Points on a hilly landscape, in no order, each with its height.
A ball rolls from a point to the lowest of its 2 nearest points, and stops where none of them is lower. Distance is the straight distance between rows; heights are no part of it.
K905: [-40  23 -14  10  -5  32 -34  16  25 -26 -10 -29   0   7   0 -23  -3  20
   3 -24 -14  39  -4  20  -9  -1 -17  18  -7  -3  46  23 -45  26   3 -30
  49 -18   8 -23 -23  23 -10 -19  -6]  h=353
K512: [ 13   6 -22 -24  28  17  17  21  -3  -4 -19  22  12 -17 -21   1  -9 -39
  20 -28   8   9  37   0   0   5  30  -3   2   3 -23  15  31  -4  16  24
 -10  -3 -28   8 -22 -19  27 -22 -23]  h=577
K661: [  8 -17 -14   1   3 -39   8 -13  13 -25  41  30   2  17  27  26  19  -8
 -40  21 -11   6  -7 -30  21 -10  11 -18  32 -32  12 -30  11 -37 -21 -23
  -5  -9   2 -15 -20  16  -8  -1  15]  h=570
K24: [ 31  28 -18  12   5   6  11   7  -4 -12   5  20 -25   2  10   8   6  10
  19 -26  -7 -12  -2 -30  11  39  17 -34  17   2  -1 -18  64   1 -33  -8
  -4   8   4  18  14 -15  24 -53   5]  h=703
K545: [ -2 -17 -27   8  -6   7  -4  48  31 -10  13  -3  21  -8  39 -28 -24   3
  26  12  13   3 -30 -15   5  42 -11  15 -29  27  -7  35  38  32  30  -7
  21   4 -25  11 -25  11  -1  10   2]  h=658
K440: [  4  29  22   8   4 -44   2   1  -3  10  -2  37   1 -25   3   6  21   1
  -2   8   3 -22  -9  17 -43  -8   7 -10  12  21 -17 -32   0  -6   7  -7
 -22 -20  29   1 -15  -3   2  33  23]  h=18
K470: [-14  18   0  -8   1  28 -15 -10  14  21  -3   8 -13   6  22 -16 -21 -10
 -16   3 -11  -8  -4 -21  19  17 -29 -29   4  -9  10  37  53   7   6  -9
  28  14   6  25 -34  -1 -11 -14  -7]  h=711
K455: [  3 -39  13  11 -28 -14  17 -10  -8  -9   7  -1  11   6  -7  10   3  10
  -7  35  30 -11  12   7 -18   4 -11  23 -24  -8  10 -21 -13 -18 -15 -29
   1 -12  12  -4  -4  20 -15   4  26]  h=610
K4: [-13  -5 -16  -6   0   3 -28 -23  24   8 -22  14  17   1  -1 -39 -36 -12
 -20  26  12  -9  -2 -12   0  25 -29 -27  14 -14   2  23  22  20  30 -32
  36  -7  -8  12 -45   2 -22 -12  -9]  h=720
K63: [  8 -54   1   1   3  32   9   2  16  16  -7 -11   9   3 -12   4 -14  -3
   7  31  -4  23  -2 -32  35  25  19  26 -15  -7 -17  -8  46 -12  18   2
  19   1 -17  26   3   0  -2  -5  -6]  h=431
K514: [ -4 -16 -20  14   0 -23  38 -20  40  10   5   5  31  11  -8  11 -10 -12
 -17   6  18  -8 -19 -24 -30  14  -5 -25 -14 -14  41 -20   9 -11   9 -10
  -2  -3  -2   9 -33  -9 -26  -4  24]  h=531
K316: [  7   6   7  18  -4 -20 -12  31 -23 -46  13  14 -12  -6  42  -1   4 -34
 -18   9  12  -4  -8   9  12 -14 -21   3  30  -6 -34  16   1   3   9  13
  -8  23   0 -19   6  -2  22  26 -10]  h=246
K857: [ 18   4   6   8  -1 -31  -6  11  -7  -4  28   3   1 -14  35  -3   8 -19
  10  36  14 -21 -23  -9  15   8 -10   2  23  17 -39   3  37   8  20   0
   0  14   8  -8   4  20  -6  35   8]  h=305
K472: [ 21 -30  31 -15  -2  12 -22 -14 -25  14  -2  31 -20 -18 -17  -4   6 -17
   8   3  16   0  53   1  37   6  16   1  22  10 -48   5  54   3   7  14
 -15   3  -7   6 -13  -5  17 -17 -22]  h=619
K116: [-28  25  11  -6   3   2 -20 -17 -24  27  14 -17   7  24  18 -21 -10   4
 -12  -5 -16 -39  30   7  29 -17 -40 -43  26 -10 -32  39 -26 -33   4   2
 -11  10  12  14 -19  -6  -2   3  -5]  h=659
K454: [ -3   6  12  19 -11 -22 -41   7 -27 -23   4 -22  -5 -18  -3 -20  -9   0
  12  29   9   3  15   3  32   0 -32  14  54 -34 -20 -11 -38   1 -13 -46
  14  19   5 -36  24  14   0   3  -9]  h=530
K613: [ 12   5   5 -20  14   7   9  40  31 -17 -12 -15  -5  -7   3  -3 -20  32
  24  -8 -19 -41 -28 -18  -5  30   2  -2   4  21 -19  -7  32  44   6 -13
  -7   2  21  -8  20  -4  10  26   5]  h=680
K560: [ 16  26  -6  -6 -10  15 -22 -43 -18  30  20 -10 -20 -14  17 -35   9   3
  32  -2   9 -20  28  12  -4  37 -24 -39 -13   3 -11  12  30  -8 -22  11
  -1  -3   4  23  15  16 -21 -24  17]  h=683
K252: [-10  -7 -40   2  -7  -1 -15  15 -18   4  30  -1  18 -13  12  15  25 -34
  24 -23  -2  20  -5   0  -8  12 -25   7 -14   9   1  -6  19  15  -6  63
 -25  32 -49 -22  -4 -10  -8  -3  11]  h=561
K100: [  9 -38 -28  15 -11   9  -2  19  11 -20  11 -21  33   6  20 -10  -9 -36
   4  21  22  39 -14  -7  -1  22  -4  52 -29  13  12  -7  10  12   8   6
  10   3 -30  -9   0  10 -30  -2   8]  h=635
K14: [  8  28   9  -5  14   9 -10  20   8 -21 -29   4   5 -15 -15  -6 -17 -41
   5  -6  26  12 -13  19 -20  -8  13  36   1   3  -3 -10 -10  35  57  -4
  24 -21  -8   0  -3  -9 -13  10   5]  h=325
K879: [-17 -16  23  11 -17  29  27   4 -12  15  -6  -9  -7  21  17  21   0  28
 -20 -17 -33  -6  11 -35  13 -14 -12  -4   3   8   9 -19   8 -49 -25  12
  -4  16  22  11  -6  -8  -3 -12   8]  h=393
K577: [  7 -14  -9   5 -13 -28 -25 -25 -28  19  30  -7  12 -18 -24   7  27 -18
  25  -7   3  24  22  26 -26 -18 -13  14 -15 -13  13 -26 -44 -14   2  28
 -31  21 -23 -11  20 -15   0   8  13]  h=600
K638: [ -1 -40   7  15 -18 -19  -6 -18 -32  17  21 -20   4  -1  -8  -9  20  35
  16  22   8 -10  -2  -4  43 -23  -9  20  14  -1  -2  -6 -52 -30 -17 -30
  -8  28   7  -7  34  33   3  21   6]  h=576
K79: [ -3 -17 -15 -32  18  14   9  -2  12   2  23 -19   7  12  11  -8   3   5
   7  -3  -1 -26  16 -10  21  13  -4 -20   8  11  -5   8   9 -16  -7   4
 -10  -4   5 -11  -2  18 -27   8   9]  h=527
K263: [ -8  56 -27   8  -6  15  10  -1 -24  11 -37  46 -33   9  18  -2   6 -35
 -24 -27  12  23 -27  25 -38 -20  11 -19 -23   4  13  17  12  10   8  12
  -1   8  -3  16 -11 -16   8 -18 -13]  h=262
K17: [-22  11 -15 -13   6  23 -14  22 -13 -14  10  -2  10  -5  29  -7   0  29
 -12 -29 -52  14  16 -32  46   3 -25 -15  49  15  19  -6  -5 -18 -20   3
   9  -1   5 -34   1  25  -6  -1   0]  h=360
K243: [ 21   8  20 -25  15  -9 -28 -28 -35  25   9   8 -28  -7  -8 -21  16 -10
   1  14  16 -18  37  25  33  -4  11 -14  17 -13 -48  31  11   4  -1   6
  -7  -1 -15  12  -9   3   7  -1 -33]  h=643
K647: [-12  13  -3  14 -16  17   3  -6 -24  19   4 -22   4   7  22  13 -11  37
  -4 -35 -59  10  30 -40  38  -3 -29 -21  45   5  19 -20   4 -52 -41  15
 -14  16  18 -18   3  -1   9 -21  16]  h=377
K328: [-28  36   1 -18 -18  37 -27  12  22 -18 -13  -4 -11   6  32 -28 -29  24
 -30 -15 -21  42 -17   4   6  13   0  15   0   2  52  17 -12  22  -6 -19
  54  -1  -7  -9 -18  21 -19 -13 -29]  h=336
K668: [ -4 -45 -29  32 -16  -5  -9  39  12 -37  14  -4  42   5  16  -6 -26  10
  17  26  21  25 -16  -8  20  30  -6  39 -22   8  -1  17  29  18   4  -8
   1  10 -41  -2  -4  12  27 -14  -9]  h=646
K811: [  8  28  -1 -19  32 -12  18   8   8 -16 -32  38 -35   8  -2  18 -20   2
 -15  -5 -10   3 -30 -11 -15  -8  55 -20 -12 -11  -5  -4   2   6  11 -37
  29 -15  19  27 -17   2  13  -1  13]  h=314
K695: [  1  -5  10 -16   0  13  42  22   2 -25 -23  17  -4   4  11  26 -23  26
 -48 -18 -25 -37  -9 -16 -16 -16   5   4  11  23   6 -39  19   3   2   7
 -22  -3  25 -15  -6  -5  -1  29  14]  h=268
K221: [  6 -18  -7 -30   2 -16 -11   2  -7 -38  10  -3   8  16  -8  -4  -5   5
 -32  16   3  -5  44  11  28 -12  12  11  38 -12 -17  10 -34 -14  -8 -19
  -4 -13   3 -23  -9  16   6  22 -35]  h=616
K128: [  7 -30 -13   8  11  15  17  25  -6 -37  18  13  -8  48   0  20  -1 -10
 -19   7   9   4   1  12  34 -22  16  26  -6  -1 -24  17 -24 -42 -10  18
 -11 -14  -3  -4  -4  18  25 -13  -4]  h=685
K602: [  7 -21  26  -9 -24   8  32   9 -23 -35 -27  28  -9  12   2  10  -5  12
 -27 -22  12 -35  19  11  -6 -16  -6  18  22  15   1 -10  12   6  -6   4
 -35   8  15 -38  13  -7   9  12 -13]  h=233
K796: [  6  61 -10 -11  13   2  11 -28   9  -1 -47  57 -33   6   2 -13  -2 -28
 -18   5  18  -1 -27  28 -34 -18  26 -21  -6  -6  11   7   3  14  18 -28
  20 -15  20  19  -6  -2  -1  -1   7]  h=264
K376: [ 10  34 -21  -5   3  23   0 -33   1  35   0  18   4   3  20 -32 -14 -42
  -8  -1  -7 -30 -17 -18   3  27 -41 -46  11  12   1   3  54  -7   4  16
  -7  -9  10  21  -4   0 -24 -22   8]  h=701
K10: [ -7 -16  18  12 -21  23   5  -2  -5  23  -5   6  -6  -1   2  20  -4  14
  -2  20  -8  14  -5 -30  15  -1  -2   8 -22  12   6 -11  34 -30  -8  -8
  16   5  10  22 -12   4 -15 -17  14]  h=409
K94: [  7 -19  14  11   4 -10  -4 -24  -9  47  25 -42   8  -4  -5 -14  42  16
  11  26  -6  -7 -14  -6  -7 -22   7  20 -23  33  -8  15 -31 -24   0  28
 -27  12  11  16  34   7 -39  35  10]  h=544
K140: [ 22 -17  23  -2  12 -39  11 -11   5 -25  -5 -27  -9  18 -39  13 -18  16
  28   6 -21  -4  -6   3  26 -13  11  -1  40 -41   0 -13 -49   7 -22 -14
 -11  -8  11 -22  33 -12  37 -11 -21]  h=472
K519: [ -3 -14  46  13  -3  -4   9   9  -9 -13 -18 -15  -8   5 -39  20 -24  21
  26   6  -4 -25 -15   2  -8  -5 -11 -14  17 -13  -9 -22 -26  21   0 -17
  -9  11   9  -8  21 -30  37  -6  -6]  h=440
K453: [ -9  25  16 -16   7 -32 -10 -23 -35  21   3 -20   9   6   8 -18  11   0
  -8   3 -16 -26   9   7  -7 -39 -21 -22  12  -6 -14  23 -52 -50  -9  16
 -39 -15  23  18   8 -13  -7   2 -20]  h=639
K564: [-30  -5  36  -3  -5  25   7  12   4  10 -39  19  -9  -8  11  17 -26  27
 -28 -11 -38 -40 -14 -31 -18 -15 -13  -9   8  41 -14 -17  23   9   1   0
  -6  21  33  -1 -11   1  13  30  21]  h=293
K956: [ 16  18  21  -6  -5   9 -22 -21 -26  31   0 -15 -34 -20 -13 -22  27  18
  46  10  17  -8  20  41   8  11  13 -23 -19  10 -21  26  11  16  -9   3
   5  -2   0  27  14  -3   1  -9 -10]  h=667
K549: [-29  -7   7   7 -17  10 -22 -19  -7  38  -1  10 -21   5  17   4   1  22
  -7   5  -3 -35   1  -7  33 -24 -15 -45   0   1 -21  38  -8  -7  -2 -10
   4  30  -5   9 -22  -8  19  19  -2]  h=675
K427: [ 26 -47  17   7  -5   5  47  -3   2  35 -32   0 -13   1 -27  26 -11  -4
 -10  -7 -10  16 -19 -19   4   8  22  15 -10   5   9 -29  47  10  -9  31
 -15  11 -21  -4  18 -11   4  -2   1]  h=466
K172: [ 20   7   4  -5 -14  14 -14 -42 -15  28  20  11 -26  -3  40 -23  13 -16
   5   6  -9 -11  -4 -14  13  19 -36 -28   6  12  -8   7  63   0 -13  18
  -5  22   3  10   2  21 -30  -4  29]  h=693
K444: [ 18  33  -6 -26  14  21  25  29  18 -18  -4  17 -34  -4  25   4  -1  33
  12 -27 -24 -28 -19 -13  25  34  21 -22   9  10  -9 -13  48  32 -14  -3
   2   1  14  -7  14 -14  -1 -10  17]  h=690
K697: [ -5   1  36  34 -11   8   9  -8  -4   0 -31  -1 -22   1 -19   2 -25  -2
  14  26   2   8 -37   2 -27   0 -14  -5 -27 -11  10  -9  -9  24   7 -24
  15  13   6   9   3 -31   6 -22   4]  h=413
K626: [ -7  12 -18   3 -20  10 -23   4  -7 -13  -8  17 -10   5  12 -11  -8  25
 -12  -5  -4  27   7  15  17  18 -20   8  -5 -13  31  16   0  24 -28 -13
  28 -10 -17 -10 -14  20   7 -30 -28]  h=317
K254: [-11  -8  -6   7   6  -8  19 -17   9   5 -11   0  29 -15 -42  24   1   5
   0 -24  -2  17  16   2 -29  -5  20 -26 -19 -14  45 -15 -19   1   7  -8
  -1  -7   6  -2   0 -16   3 -11 -12]  h=491
K536: [ -2  -2 -51  -9  10  -1 -20 -11  23  15  26 -22  33  -2  11   3   8 -24
   8 -20  -7  34   5  -5  -2  23  11  -7 -19  -6  24  12  -9  16   3  44
 -12   2 -41  -6  -8  -8 -11  -3  -1]  h=542
K837: [-22  17  21  16  -5 -13 -41  31 -11 -14  -8 -13  13 -40   3   7  -4  24
  19  16  -9   4  19  -7   2   3 -25  11  26 -14 -14 -31 -21   3  -9 -49
  21  14  18 -19   6  -2  13   0   4]  h=552
K463: [-16  14 -20   9   3  15  24   8  27  -3 -29  12   3   0   9   9 -18   2
 -20 -11 -21  41 -25 -29 -26   4   7   3 -44  -4  51 -29   0 -15  -6  -7
  25 -18   6  20 -15   7 -23 -19   9]  h=254
K556: [  0 -28  -2   3  -9 -39  19 -31  18   8  12   7   8  21   0  16 -10  -2
 -28   5   5 -14   6 -22  10   4 -18 -20  15 -46  28 -22   2 -30 -26 -16
   8   2  -6  -5 -13  -9  -4 -23   2]  h=550
K272: [ -1  40 -20 -28   7   6  -7 -25 -12   9  25 -22   9  -7  19 -23  25 -44
   2 -18  11 -46  23  27 -18   9 -13  -9   5  35 -14  32   2  -4  21  45
 -12  -4   1  -2   1   5 -37   4  19]  h=529
K458: [  9   7  22 -11  -1 -24   3 -31 -43   6  27   5   1   7  10  -4  27   6
  14  -4   5 -32  22  10 -11  -4 -25   7   6  -3  -8 -22  -9 -60 -32   9
 -33   2  10  10  14   8  -2 -19  21]  h=638
K723: [-20 -19  -3  21  -4  -7   4   5   0  14  -6   3 -25   7 -18  46  -1  34
   3   8 -34  26 -27 -26  23 -10  26 -14  -5 -18 -18   0  -7   1 -21   1
  -6  12  -1   0  -9 -13  44  -3  -7]  h=508
K568: [-32   1 -22  18  -4 -10 -20   1  33  22  21 -31  12  -4  -3  -1  15  -4
   4  10   3   8  -6   7  -5 -21   5  -1 -19   1 -12   8 -38   9  12   1
   4   5   3   2  -3   8 -13  35  -6]  h=501
K614: [-21  25   8  15   1  10   6  33  10 -32 -24  13  -9   6  -8  12 -30  13
   7 -13  -5  11 -26   2 -28  -2 -25  -6 -25  -7  12  -1 -40  11  -4 -39
  12  -2  15   1  -6  -9  19 -22  13]  h=390
K13: [ -5 -10 -24  -7  -1 -34 -22  -6  -2 -20  13  20   5 -12   2  20   7  -3
 -38  15  -5  19  11  -5   8 -16  28  -1  28 -30   3 -19 -15 -21 -11 -17
 -12  -5  -4 -25  -5  20  -3  28 -18]  h=592
K960: [ 23 -48 -12   2 -22   3  23 -10   5 -12  -1 -10  21   7   2  -5   0 -21
 -11  11  38   7  -1   9 -23   9 -26  29 -30  24  22 -23  10  -5  16  13
 -13  -6   3 -17   8  26 -31  25  30]  h=623
K28: [  1 -18   2 -15   0  29  10  13 -36 -24  18  28 -26  26   4   7  21 -11
 -24 -18   9  17  29  39   8 -18  18  31 -21  14 -23  11  -6 -38 -11  37
 -16 -13   3  14  -2  22  10   2   4]  h=669
K314: [ 12  21 -27  -2   8  24   5  10  -1 -15   3 -14  -1  -1  -5   1   2  18
  45 -27  -3  -8  30 -23   3  46   3 -25  12  -7  10 -18   9 -23 -24 -11
   0 -18  18  19  18  -4  18 -54  -4]  h=714
K547: [-15  18 -30 -18  17  -9  -1   8  21  -5  38 -27  21   7  19 -19  18 -14
  21 -23  14 -41  14  19  -2  18 -24 -33   7  13 -30  28  -6  15   6  21
 -19  -1  -4 -14   2 -10  -4   3   4]  h=500
K59: [ 12  -8   1  -4  -1   6 -10 -14  28  -1  17 -34  -8   9 -27 -17  -4 -34
   6   2  21  10   2  23  -5  -1  21   4 -15   3   2  35  -9  60  33  15
  13  -5 -26  -1  11  -5 -27   6 -26]  h=444
K72: [ -3 -30  36   2  16   0  23  28 -20  -3  -7  -7  15  -1 -42  11  13  10
   2   9  29 -23  28  20 -21 -11  19  22 -10  12 -30  10 -24 -39   1   2
 -11 -17  11  19  -7 -12  31 -16  -8]  h=718
K43: [ 29  62 -29 -14  26   6  -6   9  11 -35 -16   7   3 -14   0  -8  10 -31
  23 -18  33  10  -5  17 -41   3  48   3  -7  -6   6  -3  -5  22  32 -11
  19 -33 -15  15  11 -18 -10   3   8]  h=270
K178: [ 14  10  31  -8   1 -40 -17 -17 -21  -7   0 -25 -13   6 -26 -17   2  16
  18   9  -8   4  14  32  21 -19 -19   5  56 -35  -4   0 -54  14 -10 -30
 -14   3   8 -34  29 -12  15   4 -19]  h=502
K932: [  7 -45  35  27 -19 -12  33 -19  -8  23 -23  -1 -26  18 -39  42   2  36
  -7   5 -15   7 -27 -10  13 -15  41   6  -4 -21   4 -28   8 -10 -16  13
  -5   7  -9  -3  27 -23  40   7  -9]  h=487
K238: [ 25  14  11 -13  11 -23  26 -16  13  -1  -5  -4  -2 -15 -18  -1  19 -11
  16   4  14  -8  -3  12 -29   2  13   8  -4   7  11 -30   3   8   4   1
 -11 -12   6  -6  11  -6 -24  19   9]  h=114
K256: [-18 -13  -2  11  -6  15  -1   8  27  -1  -5  25   9   8   1   8 -19  43
 -12  -6 -11   3 -12 -22  18  21 -22  -2   2 -26  30   5  28   8 -26 -28
  35  11 -13   4 -23   5  25 -45 -11]  h=295
K836: [-36  35   9  18  -2  28 -10  25  24 -32 -17 -10 -22  21 -16 -19 -18  18
   1 -23 -30  21 -35  27 -25 -25 -34  17 -12  -2  25  34 -52  25  -5 -29
  24 -13  39 -10   0  12  10  -4   9]  h=370
K280: [ 10  34  18  -1  19   1  -9   4   3   0  -4  -4   5 -14 -28  -3   9 -46
 -14 -13  16  12   9  38 -44 -31  35  32  -6   7 -11  19 -38  22  48  22
   1 -11  -9   0  16 -11  -9  26  -9]  h=364
K138: [ -6 -68  -5  10 -10  33  24   0  16  24 -33  -8   6   5 -24  31 -16  15
 -17   1   4  41  -9 -22  19   7  28  25 -26   9  18   1  48  -9  11  36
   9  -3 -24  15   5   0  16  -6 -18]  h=450
K437: [ 11 -36  35   7 -13 -22  13 -42 -24  32  18 -31   6   7 -13 -12  19  30
   9   8 -23  -2   5   0  18 -31   0  11  17  12  30 -10 -36 -13 -11  12
 -20  17   6 -15  41   1 -23  35   5]  h=560
K318: [ -2 -11 -25  17 -19 -31  -9  15 -10  -9  17  -8  11 -14  -1  21  22 -16
  20 -15  17  17  -8  29 -25  -8  -8  14 -13  -1   3  -6 -12  34  -6  32
 -44  16 -33 -33  11  -6  11   2  -5]  h=578
K428: [-18 -35   3   3   0  19  18 -22   3  49 -25  -4  14 -17 -35  31   6   0
  -8 -11   0  37  17  -2   0 -17  24  -1 -33   5  18  -7  11  -7  14  30
   6  -7  -9  20 -18  -8   3  -5 -11]  h=468
K746: [-17  18 -11  -2  13   9  -6  17   9  14 -16  -9  -5  -7 -10  23 -18   4
  15 -13 -29  34  -8 -22  13  11  10 -10 -14 -20   0   1  -6  23  -1  12
   6   2   1  11  -5 -25  19 -16 -17]  h=528
K645: [  5 -22  29  -3 -11 -20 -28 -48 -27  62  13  13 -33   4   0 -10  11  26
  16  26  12 -28  19  -1  39  -2  -1 -25  17 -11 -28  27  26 -10  -8 -13
   7  16 -10  22  -3   0  20   7 -10]  h=665
K92: [ 16  -2  -7 -24   6   1 -19   4  16  -9  15 -29  12   3 -14   4   9 -43
 -12  -3  19  18  20  17 -11 -18  54  32  12 -14   0  17 -33  23  35  22
   2 -15 -36 -12  12  -1 -10  24 -30]  h=406
K206: [ -4  -4 -16 -10  -2   5  -8 -23  26  22  28 -30  21   3  -4 -23   4 -21
  11 -14  10 -31   4  10  -8   4  -5 -28   1   4   8  33   2  50  21  26
  -6   5 -10  -4   4  -6 -32  25 -11]  h=471
K995: [  1 -29  14  10 -11  -4  13  16 -19 -10 -14  -6  -7   8 -15  15  -8  -3
 -18  24  26  18   3  31   3 -24  17  52 -27  -4 -21  -2 -26 -33   4   0
  -7 -16  -1   4   6   7  23  14 -21]  h=702
K930: [-12 -19   5   0 -24  -8 -17  -9  21 -14 -15  -1   8   0  -8 -17 -24 -15
 -33  35  32  -6  -8   5   4   4  -1  -2  -9  -9   8  32  16  30  21 -36
  22  -7  -5  -3 -23   8  -2  22 -18]  h=732
K305: [ 19  36  11  -4  14 -50 -18 -15   4  29  -4  31   4 -35  -6   3  27 -18
   4  22  13   9  -8  17 -30 -22  21  16   9  10 -39  -4   0  15  45  16
   3 -17   1   8 -17  -3   6  24  12]  h=123
K607: [  9 -21  15   2   7   1   6  19 -26  -3 -19  29  -1 -13 -11  20  -5 -30
   7   0  14  11  27   4   0 -10   4  22   9   7 -23  -8  29   4  16  20
 -10  -4 -12   3 -14  -5  18 -14 -13]  h=599
K892: [-12  42 -25  14   0   2   8  17  -1   0  -8  27  -1   4  19   7  -2 -23
 -17 -14 -12  31 -35  -5 -33 -16 -12   8 -40  13  19 -11   2  -1   3  17
   0  -6  -4   5 -20  -9  -7   0  24]  h=227
K480: [  4   4   3   3   2  17  33   5  39 -10  -9  14   3  14  20   6 -27  19
 -29 -16 -24  16 -22 -37   7  25  -3   0  -2 -12  43 -27  19 -16 -26  -7
  35   0   4  12  -7   3  -4 -48   8]  h=275
K717: [ 22  -3  15 -17   8   3  17 -15 -34   6  13  12   6   7  -2  -7   8 -24
 -14   7  12 -10  33  17  -9 -14  -3  23 -10  15 -18 -14   8 -45  -9  25
  -6  -7   9   8  -9  19 -19  -9  30]  h=653
K19: [ 18  13  27 -11   0 -42  -9 -26 -34  25  15  -3  10  -9 -17  -6  29  12
  16 -13  -6  -6  16  15 -28 -30  -9   2   9  -1   9 -15 -53 -29  -9  19
 -45 -11   1  -2  32 -21   0   2  -5]  h=620
K262: [-17 -10  12  27  10   9 -19   1  18  32  22 -47   5  -6 -11 -23  31  34
  18  30  -1   5 -12   7   8 -15  12   8 -21  29 -21  44 -39   3  13   8
  17   6  20  26  33  23 -13  40   1]  h=524
K534: [ 41  25   1  -9  23 -11  28   4   2 -31 -19   0   8  -4 -26   0  13 -17
  47   8  36   8   1  33 -35   9  39   4 -22  -3  18 -16 -17   6   2 -22
   9 -27  -1  12  27  -8 -21 -18  -1]  h=195
K502: [-17  30 -34 -14  10   9 -29  15  13 -21  29  12  10 -21  46 -13  10   1
 -25  -1 -28  -9  -5 -30   8  13 -24 -22  33  14  12 -11  14   7 -14  -3
   7   8  -8 -23  -2   7 -19  23   7]  h=338
K985: [ -5   2  -9  -8   8  32 -21  51  30 -24  -9 -27  15  -9  31 -35 -29  22
  28   6  -3 -20 -33  -6   7  27 -15  26 -11  20  -9  15  17  53  18 -29
  14   8   4  -8  19  17   6  21  16]  h=670
K958: [ 21  56  -8 -37  36  -9  -8  22   5 -41 -24  17 -14 -27 -12  -5 -13  -2
  19   2   7   0   1   4 -15  11  54 -11   8 -25 -10 -15 -12  12  13 -41
  30 -29  14  25   6  -8  14 -10   2]  h=277
K399: [ -8 -24  -8  32   0  -9  32 -20  24  14  -9  -7  20   3 -37  18   3  18
  27  -7   7  -5  -9 -12 -28  24  12 -34 -30   2  29 -15   2 -11  -7 -22
  14   3   9  21   0 -23   5 -23  28]  h=512
K186: [-13  11 -45  -3   0  -5 -15   5  42  -3  44 -34  32   4   7   5  38  -8
   6  -9  -1  13 -10   7 -18   9   6  18 -17  12  15   1 -29  18  12  22
  -7  -9 -20 -18   0  10 -31  27  17]  h=522
K706: [  3  -7 -23 -14  45  11  29  27  27 -15 -16 -25  17   3 -20  -3 -23 -13
  19 -15  -1  -4  12 -14   9  25  19 -12   2 -14 -15   6   5   7  10  -1
  -2  -7  -8   6  -8 -25  10 -27 -11]  h=551
K5: [-22  25  -4   2  -2  24  -5  16   2  15   7  32  -4 -14  49   3  11  21
 -33 -17 -22 -29 -14 -25  -2   3 -30 -17  13  30   2  -3  28   5  -1   6
  -3   9  18  -6 -20   4  -1  25   6]  h=316
K231: [ 13 -16  32  16 -17 -21   5  -6  -6  -6  14   6  -3  24  -8  -8  25  16
 -10  40  10   0   0   8   9 -20  -8  28  -2 -20  -1 -13 -37 -49 -38 -43
   3  -6  22   3   8  28   2   3  10]  h=595
K369: [-10 -15  12  15 -22   3   3  21 -42 -35  -5  26 -14  10  23   7  -9 -20
 -28 -24   6  -5  -1  23  -2 -24 -34  18  16  -3 -15  -1   1  11 -14  30
 -43  30 -20 -41  -4  -9  15   4 -14]  h=188

Where does a ball stop that starts at each point below?
K178 -> K892
K837 -> K892
K472 -> K369
K444 -> K568
K128 -> K568
K549 -> K568
